Each row is a point on a tangle of strands that fork, close into loops and nearly touch. The rows are in no order.
In the rows, 128 means zero.
Points whose rows are less than 101 apart are linked; no others are. Some points are linked to none.
j_159: [ 99 156 106  96 109  79 127 132 150 149 186 177 135 154 131 153 109 136
 126 144  96 132]
j_442: [135 135 157 119 127 158 152 132 123  68 109  83 169 134 118 175 111 123
 142 119 138 137]
j_677: [128 183 133  72 167  97 153  84 146 176 178 104 113 130 150 156 143  90
 141 157  71 134]
j_352: [132 207 147  71 168 137 163 134  92 147 139 177 157 185 134 145 174 134
 112 150 102 139]
j_615: [109 150 145  94 120  88 148 109 133 134 169 210 143 191 138 128 104 143
 100 135  79 116]
j_59: [136 143 162 111  93  98 148 108 162 177 150 125 112 162 179 127 147 114
 164 176 108 141]
j_2: [112 161  56 115 161 138 143 155 117 107 132 148 155 137  68 178  90 168
  79  97 116 103]
j_969: [145 181 130 111 128 144 157 124 132 148 122  46 129 122 144 176 175 110
 191 148 135 146]
j_548: [109  73  97 159 144  97  89 122 137 184 134 177  68  94 121  80 119 161
 100 113 123 102]
j_516: [116 108 139  64  76  98  79 129 113  55 154 148 175 152  85 120 126 122
 168 134 131 159]
j_726: [103  74  90 150 139  93  92 115 145 186 130 129  73  95 137 104 132 143
 142 135 121 113]
j_512: [176 154 119 140 169 130 146 116 126 139 131 131 109  97 115  97 141 121
 102 106 112 107]
j_377: [ 90 117 111 148  93  94 133 119 173 147 132 134 102 139 137 157  71 141
 136 175 145  90]
j_706: [155 165 134 173 182 181 138 125 121 137 121 104  97  74 133  74 151 141
  54  89 156 119]
j_444: [157  95 153 132  81  68 104 119 154 148 111 157 109 156 132  61  91 110
 148 180 108  80]
j_644: [154 107  65 170 164 131  99 142 116 144 101  94  96  71  98 105 142 128
 149  98 148 109]
j_318: [ 73 134  87 125  74 157 113 167 123 130 151 132 120 115 123 207 133 173
 138 141 175 156]
j_383: [ 64  42 151 128 104 122  99 107 134 123 150 123 117 116 159 128 126 129
 108 102 128 162]
j_682: [ 78  74 116 114  75 134  77 143 123  77 145 150 138 128 111 154  88 146
 136 134 147 148]
j_662: [136 169 136  97 137  97 144  94 161 195 172 100  96 138 184 151 142 109
 151 178  85 139]
j_638: [174 181 111 149 157 176 154 154  97 106  76 155 145 127  76 117 138 151
  80  86 131  96]
j_841: [ 75  90 166 109  68 147 111 135 121 107 160 137 131 145 163 166 140 147
 153 146 139 180]
j_448: [149 191 129 104 154 137 159 163  96 139  99 182 149 184 108 125 160 148
 124 140 111 100]
j_103: [146 119 112 141 146 119 128 129 124 138 153 150 119 115 128  94 136 117
 101 101 104 130]
j_316: [179 124 163 149 119 140 147 148 115 110  95 184 154 158 107  73 111 128
  90 104 120 100]
j_927: [110 123  54 141 140 131 120 156 116  95 131 150 145 125  87 153  76 163
  88  84 123 110]
j_928: [ 87 106 114 171 170 171 134 139 122 135 116 119 121  98 142 123 125 145
  51  72 150 139]
j_127: [158 195 161 115 156 156 180  98 121 175 126 131 109 150 153 134 145 130
  94 150  98 110]
j_357: [120 126  91 129 144 114 119 103 149 153 144  68 108 101 133 155 106 111
 162 146 121 122]
j_870: [142 129 197 111 118 132 153 101 128 101 170 112 169 143 181 108 176  78
 128 117 129 176]
j_884: [ 94  97 103 116  64 112  90 139 139  67 138 131 143 121  80 162  80 143
 166 166 164 124]
j_803: [112  85 125 163 128 162 114 138 122  99  85  68 135  94 116 158 111 132
 138 101 170 137]
j_358: [161 105 204 137  82 130 134 124 147 139  85 107 130 161 191  83 149  98
 164 161 135 126]
j_132: [148 115 156 121 117  77 143  89 146 156 162 196  81 151 138  92  81 129
  95 155  78  75]
j_298: [120 170 104 141 159 198 166 145 119 133 103 109 142 131 139 173 105 155
  53  98 126 142]
j_537: [178 154 118 149 130 154 140 173 106 116  88 181 133 154  90  96 129 152
  99  94 120  85]
j_118: [173 185  71 124 187 123 135 116 119 153 113  91  91  84  70 136 142 128
 155 131 123  93]
j_72: [ 73 100 109 157 127 145 117 139 144 196 114 145  88 130 164 150 110 175
  91 121 146 118]
j_405: [126 200  88 112 182 143 163 141 107 118 114 150 141 140  86 172  96 163
  77 123 110  98]
j_746: [144 207 162  82 168 149 184 114 110 169 123 139 139 167 149 144 172 110
 104 148 104 142]
j_729: [ 93  79  89 165 153 162 106 151 120 160 105 138 110  81 113 109 151 155
  82  65 157 136]
j_68: [162 135 154 190 156 184 141 139 126 160 104 130  98 110 142  69 170 134
  83  99 155 124]
j_94: [115 187  94  99 158 180 170 136 113 140 122 158 134 160 130 177 114 162
  44 118 112 129]
j_453: [126 138 171 132 105 158 147 126 128 123 107  54 123 126 164 168 144 127
 180 159 149 150]
j_14: [165 188 118 112 164 145 151 108 109 165 133 132  91 116 119 129 139 141
  79 130 107  93]
j_349: [101  95 109 145 127 102 108 110 153 201 128  96  69  97 166 128 155 126
 164 148 132 142]
j_859: [103  74 118 153 144 153  99 108 128 100 101  48 111  66 116 148 107 121
 175 123 162 135]
j_655: [109 128 106 144 140 141 131 124 138 173 135  86  98 111 165 146 130 132
 130 130 124 140]
j_871: [115 133  89  79  72  89  74 159 104  83 161 175 174 135  84 130 134 148
 162 109 142 175]
j_26: [144 153 181 108 127 113 160  97 135 129 167 135 155 147 160 107 158  89
 123 118  96 150]
j_571: [114 109 160 175 142 184 142 137 119  98  83  70 150  98 157 164 119 129
 106 101 153 146]
j_861: [148 179 167 163 168 190 175 110 132 110 103  91 148 124 143 109 142 115
  65 100 140 142]
j_914: [103  92 159 123 103 166 125 129 125  78 137  98 142 129 145 166 122 134
 140 130 140 168]
j_527: [ 79 127 116 149  56 161 129 159 131 109 118 124 126 124 114 204 128 167
 156 179 182 147]
j_745: [119 136  89 158 169 183 143 141 116 136 115  95 129 104 126 163  92 145
  69  90 131 125]
j_10: [140 100  95 119 130 105  96 140 118 114 159 152 148 108 117 102 139 113
 132  91 122 149]
j_888: [122  77 112 148 149 127  98 100 125 117 125  51 105  63 128 109 140  91
 179 117 163 142]
j_866: [161 113  85 126 151 112  98 105 116 126 140  66 131  79 109 101 165  82
 192 115 137 143]
j_612: [149 132 142 134 101 137 148 154 126 121 106 134 146 163 137 126 134 129
 147 130 140 125]
j_120: [157 147 174 102 152  84 143  96 128 106 146 157 164 155 116  84 152  87
 136 130  88 121]
j_744: [160 121 185 179 169 143 154 107 145  77  98 115 161 133 117  62  89  98
  80  98 148 106]
j_164: [173 157  90 102 174  90  94  96 116 141 178 145 109  79  87  81 159 101
 145 107  99 119]
j_382: [ 96  92 114 165 128 121 110 135 144 200 118 177  65 128 157 116  99 179
  89 132 128  99]
j_578: [ 91 102  56 135 130 139  98 178 112 120 144 155 143 110 112 149 112 162
  99  74 141 152]
j_913: [128  79 219 147 103 134 123 101 148 126  88  77 120 131 192  86 138  85
 162 162 147 142]
j_399: [116  65 215 125  99 123 111  95 144  95 111  85 126 130 157 100 108  71
 151 164 144 131]
j_622: [157 179  73 118 212 114 144 118 105 114 100 103 129  99  63 142 119 138
 142 125 108  78]
j_595: [ 81  96 128 160 111 126 128 137 159 150 102 125 103 134 161 164  87 161
 126 153 142 105]
j_786: [ 85 103  74 135 105 146  95 183 115 126 135 140 134 116 122 176 124 172
 129 104 161 147]
j_210: [ 59  80 157 110  99 140 113 128 126 141 173 134 124 129 193 153 155 138
 116 118 121 187]
j_319: [136 180 127  66 160  95 136  92 128 162 172  84 142 123 140 156 170  84
 177 143  95 162]
j_840: [ 97 136 133 113 103 142 147 132 132  60 106 104 165 139  84 201  82 142
 148 148 152 124]
j_951: [145  88 175 149  83  98 104 140 146 120  84 151 119 172 133  64  92 109
 130 152 121  87]
j_285: [134 108 145 133 142 146 122 117 127 108 146  80 150  97 149 129 163  88
 143 103 135 161]
j_880: [128 154  99 109  96 102 122 155 139 164 165 190 128 153 131 139 143 154
 135 133 112 138]
j_177: [134 183  71  98 194 104 132 129 107 103 132 136 148 125  48 155 123 134
 146 128 113 104]
j_480: [100 103 181 127  50 126 133 131 148 106 107 123 123 163 153 149 111 138
 162 191 154 135]
j_590: [179 139 100 126 143 125 115 134 107 125 130  87 141  91  97  99 180  94
 177  96 130 147]
j_429: [184 143 100 162 120 148 126 179 111 151  90 170 108 140 111  93 161 163
 133 114 129 114]
j_365: [114 121  96 130 124  80 117  94 162 143 132  99 102 113 116 139  72 119
 170 183 135  87]
j_428: [145  94 135 157 114 134 131 147 127 135 106 132 124 133 148 105 134 124
 129 125 130 133]
j_894: [ 72  57 124 125 113 120  94 131 120 104 149 148 131 124 145 148  98 146
 110 108 134 150]
j_817: [133 113 156 111 106  88 133 106 143 144 164 210 120 174 149  97 107 125
  95 132  75 118]
j_183: [ 99 111 111 127  90 133 121 143 139  49 122 117 148 125  75 189  61 146
 153 150 166 106]
j_153: [126  99 167 115  88  82 119  96 163 157 153 133 116 151 180 109 124 106
 163 176 106 128]
j_271: [136  76 165 116  97 113 104 118 132  77 117  97 134 132 129 112 110  92
 172 145 133 132]
j_175: [140 109 147  82  88  88 103 124 132  70 129 130 160 150  95 111 123  97
 184 150 125 124]
j_252: [182 144 145 157 135 171 140 158 109 160 112 130 114 115 146  71 207 129
 122 106 146 147]
j_582: [183 150 110 130 135 134 131 148 117 142 133 108 140 100 125  88 205 104
 147  98 128 162]
j_559: [123 170  70  84 184  77 102 126  96  91 152 173 164 123  52 148 114 119
 138 113 104 117]
j_631: [146 172 112  82 140 118 133 118 120 145 150  64 136 112 142 166 184  99
 191 143 129 156]
j_592: [147 180 137 127 116 148 164 163 126 137  80 142 149 184 122 146 149 155
 142 150 142 105]
j_795: [155 162 103 129 104 117 132 160 124 179 131 176 109 157 123 113 146 161
 142 134 117 125]
j_661: [132 108  86 117  86  96  79 159 106 107 159 175 165 135 102 110 128 134
 143  93 121 156]
j_731: [164  92 192 150  92 115 130 134 140 112 101 186 129 183 121  46  96 102
  89 128 109  88]
j_891: [ 92 136 157 142  49 156 151 137 142 130 110 113 114 133 147 194 112 149
 158 205 173 132]
j_971: [143 156 122  84 176  82 120 129  93  98 148 199 175 146  72 117 131 126
 123 115  91 113]
j_710: [165 171 117 159 167 188 151 146  98 116 103 131 129 109 107 106 149 151
  48  73 148 114]
j_460: [154 127 152 125 113  65 135  96 155 149 125 163  97 165 125  93  94 117
 142 169  93  81]
j_326: [ 62  46 174 131 116 106 113  85 158 134 144 128 114 121 175 119  94 118
 106 134 133 134]
j_931: [135 172 143  74 170  69 128 111 107 117 145 190 159 167 106 116 133 112
 137 150  87 114]
j_176: [119 146 159 168 162 196 162 121 134  97 107  69 156 108 167 151 124 118
  67  97 154 165]
j_215: [176 151  67 159 174 134 114 124 130 145 111  80  95  60  84 105 141 110
 148 115 134 101]
j_794: [112 117 190  93  49 107 131 115 156  92 145 134 142 182 160 134 122 115
 171 189 132 139]
j_239: [136 118 190 130 130 149 158 113 119  72 145  86 178 119 159 101 170  84
 124  94 145 177]
j_995: [118  80  71 171 155 146  99 165 115 150  87 120 107  83  94 115 139 149
 121  84 159 117]
j_109: [104  60 160 128 108  86 116  90 156 129 148 143 115 135 174 100  83 105
 129 150 106 119]

A tip is a point with one link. Name the tips that can be reached along the links from each point below, in the order of the rows.
j_638: j_861
j_109: j_453
j_891: j_285, j_794
j_175: j_358

A fork is a point with three links, a tip a point with one. Leave the first point through the second and follow the links. Name the first fork or tip that comes.
j_578, j_786: j_794
j_746, j_352: j_103
j_931, j_120: j_285
j_453, j_969: j_383
j_460, j_444: j_537
j_590, j_866: j_861
j_516, j_175: j_358
j_59, j_662: j_453

Name the points in between on the shortest way along the links from the first point to the second, in order.
j_10, j_913: j_661 j_871 j_516 j_175 j_271 j_399
j_582, j_444: j_252 j_68 j_706 j_710 j_638 j_537 j_316 j_731 j_951
j_951, j_159: j_444 j_460 j_132 j_817 j_615
j_2, j_928: j_405 j_94 j_298 j_745
j_318, j_177: j_786 j_578 j_927 j_2 j_405 j_94 j_298 j_745 j_928 j_729 j_995 j_644 j_215 j_118 j_622
